A landscape with many peaks, sampled at points; each row gives a point and its height.
A climber steps from a point to the highest of its 3 nearest points, and stops where none of them is higher. Distance is the straight distance between rows; heights are no part of it.
tolo: [-25   0 -60 -40   8 -40   8 -28 -33]  (h 142)
mez: [-51  45 -53 -56  39  -5   9 -26  71]  (h 167)
vig: [ 10 -37 -28 -10 -55   2 -33  -6 -30]  (h 667)
pegiv: [ 15 -23 -55 -63 -48  -6 -31 -32 -73]  (h 643)
nug: [-34  22 -30 -30  32  -8  15   4  75]  (h 215)
feda: [ 64  -4  66  12 -13  15  -8   0 -54]  (h 687)
bek: [-19 -16 -29 -23   4 -31  35   5  16]  (h 33)
vume: [-36  14 -38 -24  24 -26  17   0  47]  (h 302)
Kibup: [-40  10 -33  33  -9   3 -33  -8  21]  (h 578)
Benup: [ 10 -39 -39 -27 -60   6 -33  -9 -41]  (h 673)
sozal: [-14  26  35  29  40  10   5  20  45]  (h 699)
tiv: [23  0 48 21 21 -7 32 21 -1]  (h 688)
pogi: [ 58 -18  46  -2 -41  42 -31   9 -48]  (h 698)
lozeg: [ -3 -39 -42 -21 -40  -9  -6  -7 -32]  (h 717)
fuf: [-31  -4 -33   1   1 -16   7  -5  20]  (h 441)
sotak: [-26   0 -52 -29   7 -30  20  -9  11]  (h 115)
Gupo: [ 70   0  64  -1 -29  40 -23  -6 -55]  (h 746)
gifi: [-59  46 -47 -24  20   9 -16 -23  64]  (h 185)
vubif: [-37   8 -17   1  20  -7   7  10  38]  (h 465)
lano: [ 23  -9  23  30 -28  18 -37  13 -27]  (h 418)
Zadal: [-22  26   2  -1  41   7  17  17  73]  (h 158)
Zul: [ -6 -24 -44 -34 -23 -22  -3 -20 -37]  (h 679)
Lat: [ 13 -37  12   6  -3 -11  26  25  -2]  (h 489)
zim: [-29  -2 -13  25  -9  -6  -9   5  12]  (h 533)
Gukek: [18 46 56 37 45  5 20  9 11]  (h 725)
nane: [ 39 -57  27 -15 -42  12   9  12 -30]  (h 571)
Fumo: [-21 -13 -48  -5 -28 -12 -20 -17 -19]  (h 657)
koti: [ 61 -38  66 -43 -51  49 -25  12 -39]  (h 629)
nesef: [ 37 -40  31  15 -26  15   6  18 -29]  (h 493)
gani: [  1 -39 -16 -18 -18 -22  24   3  -5]  (h 468)
Renim: [ 67 -38  68 -17 -31  32  -5   7 -48]  (h 637)
lilu: [16 45 52 26 54  5 29 19 35]  (h 753)
peber: [  0  20  34  49  16  12 -16   9   6]  (h 635)
zeg: [19 41 50 46 33  6 -2  0 -8]  (h 694)
betos: [-42  26 -36 -19  30  -2   4  -5  61]  (h 221)
Larat: [-19  -2  -5  -3  20  -9  21  18  38]  (h 505)
Rusiv: [-28  16  -2  20  17   4   6   7  40]  (h 559)
zan: [ -4   6  19  49   1  15 -26  -1   1]  (h 626)
rusub: [ 52  50  56  36   8  -2  -5 -23 -55]  (h 644)
luf: [ 25 -46 -13 -51 -74  27 -27   0 -37]  (h 640)
Nutu: [-28   1 -47   2 -24  -8 -26 -15  -9]  (h 630)
Pudil: [-16  -2 -54 -57  26 -40  33 -21 -29]  (h 134)
Keto: [14  6 35 29 29 -4 19 17 12]  (h 646)
Nuge: [-42  39 -15 -15  31  19   6   0  85]  (h 184)
tapel: [-36  18 -57 -20  12 -26  -2 -22  -5]  (h 166)
paza: [ 29 -11  34  36 -18  21 -24   6 -23]  (h 425)
Tuka: [-49  45 -60 -35  33 -16   3 -25  37]  (h 191)
Tupi: [ 31 -41   7  -2 -53  35 -33   4 -27]  (h 609)
vak: [  4 -22   1  21 -25   8 -14   8  -8]  (h 400)
Bimo: [-11 -30 -36 -21 -18 -25  17  -4 -13]  (h 565)
mamif: [-22   0 -49 -26   3 -32  11 -19 -16]  (h 151)
favi: [-42  18 -56 -35  29 -28   7 -23   0]  (h 180)
nul: [ 32  14  44  44  17  12  -1   7 -23]  (h 662)
badag: [-34  15  -2  34  13  15 -14   2  39]  (h 524)
fanut: [-14 -20 -13   5 -12  -7   7   5   9]  (h 446)
vidak: [-7  9 14 17 28  3 20 26 46]  (h 636)
mege: [25 45 64 32 44 -9 24 11 -4]  (h 706)
rameg: [ 29 -56   4 -28 -58  17  -6   6 -29]  (h 610)
Roro: [ 38 -19  57  25   2   3  16  12 -28]  (h 594)
keke: [-1 18 29 36 24 10 -3  9 14]  (h 652)
katib: [ 14 -29  26  20   3  -3  20  19  -4]  (h 574)
navut: [26 15 50 33 29 -2 22 14 -7]  (h 676)
notat: [ 28  46  52  52   9  11 -24 -13 -36]  (h 668)
Tofa: [-45  25 -50 -27  22 -17  13 -20  35]  (h 223)

Write out the way that a climber takes from each point below.
favi -> Tofa, vume
fuf -> zim, Kibup, Nutu, Fumo, lozeg
peber -> zeg, Gukek, lilu
bek -> Bimo, lozeg
Lat -> katib, tiv
mege -> Gukek, lilu
